Points on a hilly landscape, in no order, each with its height.
A ball rolls from a point to whichever of its 2 nearest points has the largest drop for the distance, and stops where none of them is lower. Distance is the straight distance between rows; heights are no part of it.
(909) (h 6.08): [146 150  74  92  95 125  74 137 100 167  99 123 151 126  92 135  95 105
 211 124 156 150 140  85 127 136 142 114 170 165]
(673) (h 8.34): [148 126 150 145 143 117 147 122 154 141 149 157  84 114 183 120 189  95
 118 101 129 179 125 158  77 122 111 159 114 152]
(95) (h 2.52): [132 179 135 109  99 141 121  92 117  77 147 141  68  77 174 108 163 166
 118 118  99 122  98 162 113 119 140  55  99 103]
(574) (h 4.69): [166 110 177 188 190  93 107 114 150  72  98 181 149 155 137 147  70 141
 152 156 177 142 152 125 145 114 134 108 132 116]
(850) (h 0.60): [122 162  67  62  87 163 106 135  86 171 100  96 119 110  86 117 119 117
 182 123 118 141 119  83 118 129 152 100 124 137]
(717) (h 4.98): [124  94 108 141 140 151 143 157 114 171 100 130 180 201  77 130 102  83
 152 138 161 113 167  76 131 143 145 163 175 166]
(336) (h 2.92): [129 163 135 129 113 112 128  87 145  78 157 135  69  69 182 111 169 160
 112 128  99 134 109 180 123 128 122  77  93 120]
(68) (h 5.07): [139 168  66  86  70 125  71 108 103 169 109 125 117 108 105 141 118 111
 212  85 146 170 152 101 114 149 135 104 155 176]
(265) (h 2.03): [ 89  87 193 163 165 139 192 179 153 130 146 112 140 181 125 119 143 139
  53 133 114 101 113 133 110 130 115 208 116  82]
(313) (h 2.66): [148 114 159 170 160  75 130 105 176  85 157 161  99 101 190 150 148 124
 102 131 143 154 138 177 128 124  86 143 110 146]
(14) (h 5.10): [165 112 200 176 185  88 108 113 135  56 104 192 142 144 150 141  55 164
 140 172 180 134 138 136 149 107 149  91 114  96]
(392) (h 8.36): [141  98 184 191 183 102 147 144 160 119 124 161 145 162 140 144 126 110
 116 142 146 122 150 124 141 115 118 177 122 120]
(811) (h 3.98): [136 132 108 143 135  93 135 116 148 144 146 136 101  89 153 148 171 127
 124 106 124 160 135 156 125 134  90 149 129 162]
(161) (h 6.27): [111 118  64  74  80 144 112 132  94 158 122 112 173 110  92 128  85 112
 153 167 137  80 150  92 177 152 147 103 177 135]
(873) (h 3.56): [ 81 125 140 100 125 167 173 147 125 162 136  77 145 150 100 109 170 123
  82 124  91 104  99 106 107 126 137 167 102  97]
(87) (h 8.07): [121  79 184 184 170 107 163 171 158 133 136 152 142 179 122 134 133 106
  90 125 127 119 146 125 128 137 111 216 122 123]
(575) (h 4.28): [160  89 171 198 180  68 107 123 164  82 121 194 155 139 160 158  77 154
 126 166 181 149 162 149 161 102 108 136 138 139]
(755) (h 6.45): [134 147  94 116 109 136 134 118 127 183 135 123  92 115 132 123 192 102
 160  82 118 186 127 128  79 135 117 148 121 168]
(744) (h 4.66): [130 124  86 122 105  99 106 124 142 138 149 132 131  73 150 143 150 138
 131 117 128 147 155 147 146 138  87 126 151 157]
(463) (h 5.14): [117 161  88  80  90 157 136 114 115 165 123 105  87 100 114 109 182 127
 151 104 108 154 112 122  98 130 124 106 108 141]
(662) (h 5.67): [168 175 124  88 119 180  97 114  86 113  94 119  95 141 108 125  93 133
 176 142 114 106  96 100 122 116 188  42 103  86]
(500) (h 4.06): [157 171 113 124 113 125  93  93 121  92 123 156 104 101 138 132 109 147
 177 114 147 160 128 140 123 125 133  65 127 140]
(277) (h 4.26): [137 147 144 136 110  91 135  92 151 106 158 144  66  88 203 122 179 117
 154  93 115 184 144 197 109 147  89 134 116 169]
(578) (h 1.34): [150 163 105 108 105 139  89 126  95  96 116 122 126 106 115 120  88 148
 160 143 126 106 110 117 141 125 151  59 116 108]
(690) (h 5.17): [134 155  75 106  80 103  95 109 122 145 139 122 115  88 136 133 142 137
 168 106 125 161 145 144 128 136 101 104 151 160]
(720) (h 6.10): [161  99 120 180 144  78 105 141 151 148 141 149 147 135 126 160 131  97
 149 116 159 166 159 121 130 136  92 172 169 163]
(701) (h 3.16): [140 110 136 161 137  69 125 121 165 107 162 150  98  97 183 155 155 128
 126 114 130 159 147 181 122 140  75 147 126 165]
(428) (h 4.12): [165 154 148 115 140 166  93 117  92  88  93 125 122 159  98 131  53 146
 170 156 133  96 102 108 138 119 194  43 109  85]
(33) (h 5.76): [150 103 103 154 137  97  91 133 129 165 117 152 165 149 115 148 124  95
 173 122 168 152 165 104 131 138 111 166 187 170]
(594) (h 3.28): [128 141 130 133 127  86 133  96 158  76 168 148  75  71 192 133 164 160
 101 133 104 136 119 202 141 135  89 100 101 145]
(280) (h 4.99): [150 155 129 136 117 105 123  97 144  95 145 148  80  88 166 121 153 124
 161  94 133 183 132 173 111 128 110 105 126 147]
(825) (h 1.94): [ 66  75 147 144 145 141 175 180 140 159 156  95 167 170 105 117 146 133
  33 128  92  92 120 126 141 151 109 226 136 114]
(889) (h 4.07): [116 159  80  75  88 153 116 132  98 146 122  92 124  82 109 116 133 143
 120 119  98 101 125  97 144 128 141  95 121 121]
(327) (h 0.95): [ 95 131 164  88 136 193 169 134 117 139 109  67 134 169 103 109 127 118
 102 128 106  98  67 109 112 118 164 127 103  71]
(306) (h 5.80): [108 127  88  93  94 150 125 131  97 133 125 120 183 117 111 124  76 130
 129 173 138  69 141 109 180 144 151 103 165 116]
(644) (h 4.46): [109 105 106 108 134 178 144 156 108 173 102 103 169 189  71 125 118  91
 142 131 136 104 137  75 130 141 153 150 154 160]
(472) (h 3.14): [ 49  93 123 102 120 178 181 174 110 164 155  78 185 153  96 113 141 134
  53 139 103  73 117 116 141 143 125 176 151 112]
(863) (h 6.65): [116 158 103  67  93 182 147 113 125 176 111  97  85 106 121  98 180 114
 136 105  97 139  99 105  75 110 143 112  85 118]
(816) (h 2.51): [ 69  91 145 125 132 162 176 162 128 158 159  76 159 151  93 104 159 138
  46 126  87  89 101 124 122 132 112 195 113 100]
(205) (h 3.00): [157 166 105 114 103 141  89  94  99  97 116 136  95  95 123 125 100 145
 172 120 130 130 109 129 125 125 153  51 118 125]
(212) (h 5.72): [121 164  75 101  91 128 118 112 119 135 138 112  92  72 124 127 161 137
 142 110 104 151 131 141 124 139 107 103 128 145]
(929) (h 7.39): [141  81 151 191 192 133 157 167 140 132  87 156 167 227  98 145  97  82
 139 131 169 124 168  90 131 133 137 192 158 146]
(82) (h 1.45): [148 171 150 123 125 142 109 101 103  74 125 134  95 106 144 114 108 163
 118 142 114  97  90 141 125 109 159  34  94  81]
(726) (h 2.41): [ 90 128 199 110 143 197 187 150 136 126 122  66 135 161 136 106 146 134
  70 130 112  96  64 129 105 118 146 136 102  54]
(628) (h 3.17): [ 91 107 143 110 125 145 151 143 117 123 130  86 162 127 120 129 119 147
  74 149 112  84 115 120 161 121 130 149 134  94]
(43) (h 5.37): [154  93  94 152 133 117 113 153 124 181  99 142 175 186  82 135 111  79
 176 129 174 139 167  78 125 149 128 176 189 179]
(529) (h 3.69): [129 135 128 133 115  86 127  91 159  86 165 146  65  65 198 128 172 142
 133 113 104 172 133 207 120 148  74 114 114 155]
(215) (h 7.65): [115  78 137 177 171 129 156 158 139 138 108 148 175 209 108 150 100 101
 106 136 155 107 177  94 141 134 121 199 167 143]
(602) (h 7.59): [134 127 119 128 127 116 150 120 148 165 151 140  79 115 159 121 196  98
 134  81 119 183 128 142  69 139 112 162 115 173]
(403) (h 2.89): [112 126 132  95 127 172 152 135 110 141 101  83 140 157  93 124 128 119
 129 129 113  99 103  92 127 115 161 127 104  99]
(305) (h 4.77): [146 151 124 143 123 105 103 101 144  84 131 157  96  96 148 130 128 138
 156 120 144 155 125 153 125 127 120  89 121 140]
(878) (h 4.09): [148  87 158 179 167  67  96 120 161  80 127 190 159 116 159 152  70 173
 122 175 158 137 150 161 171 118 112 114 139 122]
(539) (h 6.97): [169  82 163 198 187 103 123 153 150 125  99 165 153 196 110 147 108  85
 157 135 174 150 171  96 119 131 123 186 162 152]
(586) (h 3.70): [138 161  78  92  82 145  94 109  97 186 113 115  98 120 108 135 150 109
 207  83 132 181 129 106  82 133 135 129 134 172]
(859) (h 3.63): [ 67 106  93  93 115 169 176 151 108 181 144  94 196 160  80 116 125 113
  97 135 112  77 127  99 147 153 143 171 149 140]
(753) (h 3.02): [ 92 134 194 111 140 158 173 145 129 116 135  86 124 130 137 111 128 151
  59 142 116  91  84 139 130 116 141 133 106  51]
(852) (h 2.30): [135 117 167 164 151  90 128 123 165 101 155 157 108 108 175 150 144 135
  80 134 139 122 126 165 140 113  93 144 108 125]
(712) (h 2.43): [164 155 153 128 147 132 109 103 116  71 103 145 111 130 126 113  73 159
 145 156 133 103 107 125 137 114 172  53 103  88]
(75) (h 3.87): [140 105 139 156 147  65  96 110 146  71 137 177 149  94 155 140  73 199
  97 170 143 116 142 169 177 107 124  85 132 115]
(840) (h 5.61): [147 140  66 122  68  78  71 104 131 133 144 143 134  85 140 134 106 154
 182 113 143 170 165 168 146 139 107  90 172 161]
(59) (h 8.73): [165 122 176 159 165  93 139 130 163 120 147 167  91 130 190 135 177  91
 115 112 146 176 138 169  83 119 110 165 118 154]
(268) (h 3.55): [140 123 121 141 132  98  96 108 118  79 121 150 145 100 135 130  75 181
 121 158 129 114 130 145 170 119 142  67 137 115]
(908) (h 3.43): [ 95 131 155 107 125 147 156 130 118 104 140  89 125 107 118 122 128 161
  67 134 103  89 101 136 151 118 139 121 107  71]
(867) (h 1.56): [ 59  75 171 157 157 148 184 188 140 136 155 104 146 180 125 124 138 143
  39 135 107  89 118 138 136 139 102 214 137  91]
(686) (h 2.93): [141 138 119 123 117 128 104 117 107 103 115 128 149 114 114 123  75 155
 135 167 137  93 131 119 168 120 147  85 137 111]
(477) (h 2.04): [135 167 141 134 128 114 110  88 118  57 146 164  80  93 173 114 124 184
 116 138 117 110  95 172 133 112 143  37 101 104]
(377) (h 4.63): [139 144 133  91 129 182 131 136  99 132  90  90 131 166  92 116 104 110
 158 132 127 105 101  89 120 115 176  94 107  95]
(629) (h 5.91): [160 143  84 132  87  72  70  85 137  98 140 156 136 102 145 136  95 146
 194 104 161 192 158 180 133 136 106  74 161 170]
(108) (h 6.50): [167 109 149 185 166  92 108 130 150 131 111 169 141 151 130 148 117 103
 164 125 173 160 154 114 120 125 120 166 150 150]
(61) (h 4.70): [ 93 130 105  94 117 171 167 140 115 180 129  77 152 146  75 111 169 111
 110 121  84 116 109  90 100 127 141 157  91 130]
(775) (h 8.60): [161 110 194 191 182 102 146 139 159 102 130 172 125 161 162 136 137  95
 108 131 149 143 138 133 114 104 122 166 106 124]
(99) (h 2.35): [113 112 169 155 153 117 148 141 140 122 144 124 147 136 133 137 125 133
  80 134 126 103 123 129 146 116 116 171 122 107]
(801) (h 8.84): [156 117 205 176 181 111 149 133 160 103 142 174 109 149 188 131 168  95
  93 129 151 148 121 160  94 101 110 160 104 127]
(772) (h 0.61): [147 158  90  84 101 164 107 126 106 174  96 109 110 136  90 128 133  99
 195 113 123 150 116  89  96 131 150 109 122 145]
(350) (h 5.15): [127 147  75 100  90 133 111 121 114 196 131 120 106 127 108 124 180 106
 190  75 126 193 140 107  76 141 114 146 130 180]
(198) (h 6.06): [143 165 119  68 115 192 108 135  87 129  89  86 116 148  95 126  83 133
 159 147 104  92  88 103 133 125 196  67 109  88]
(631) (h 2.78): [ 84 102 157 139 141 134 166 157 129 136 136 104 168 152 110 128 111 132
  75 136 118  89 130 125 155 120 121 175 136 101]
(788) (h 1.86): [135 119 156 159 145 102 130 124 149 116 144 136 124 114 148 134 140 132
  96 133 128 109 129 137 140 114 108 149 116 120]
(926) (h 7.82): [107  72 138 181 166 119 162 177 153 147 131 141 164 199 102 131 134  99
  77 131 130 112 162 111 131 145 114 225 153 137]
(119) (h 5.90): [ 96 150  87  81  96 183 148 125 118 191 118  79 123 127  85  97 175 110
 126 117  78 125 102  90  90 131 136 134  84 127]
(410) (h 2.90): [115 162  63  61  68 157 108 125  95 163 112  99 123  87 100 122 140 134
 155 112 108 135 124  95 127 142 139 104 137 140]
(6) (h 4.82): [101 144  95  79  88 138 121 132  91 130 135  95 150  80 107 113 118 148
  96 140  97  75 121 123 164 125 140 100 126 104]
(15) (h 5.35): [ 98 120  91  94 104 134 124 137 115 150 141 104 167 106 122 125 111 129
 102 146 111  83 141 111 178 134 132 129 151 122]

Call two points neighbours if one is among the 2 nearest of the other. Go from one point of each pair to the other, from neighbour to neighbour, staying as low as possible. Name the highest point that can't be avoided.
(327), (578) -> (629)
(463), (586) -> (801)
(867), (578) -> (863)
(463), (327) -> (212)
(578), (82) -> (280)
(327), (788) -> (908)

Where does a ball stop that starts at each point below?
(574) -> (578)
(306) -> (850)
(59) -> (586)
(212) -> (788)
(539) -> (867)
(840) -> (788)
(280) -> (82)
(775) -> (867)
(717) -> (867)
(119) -> (867)
(161) -> (850)
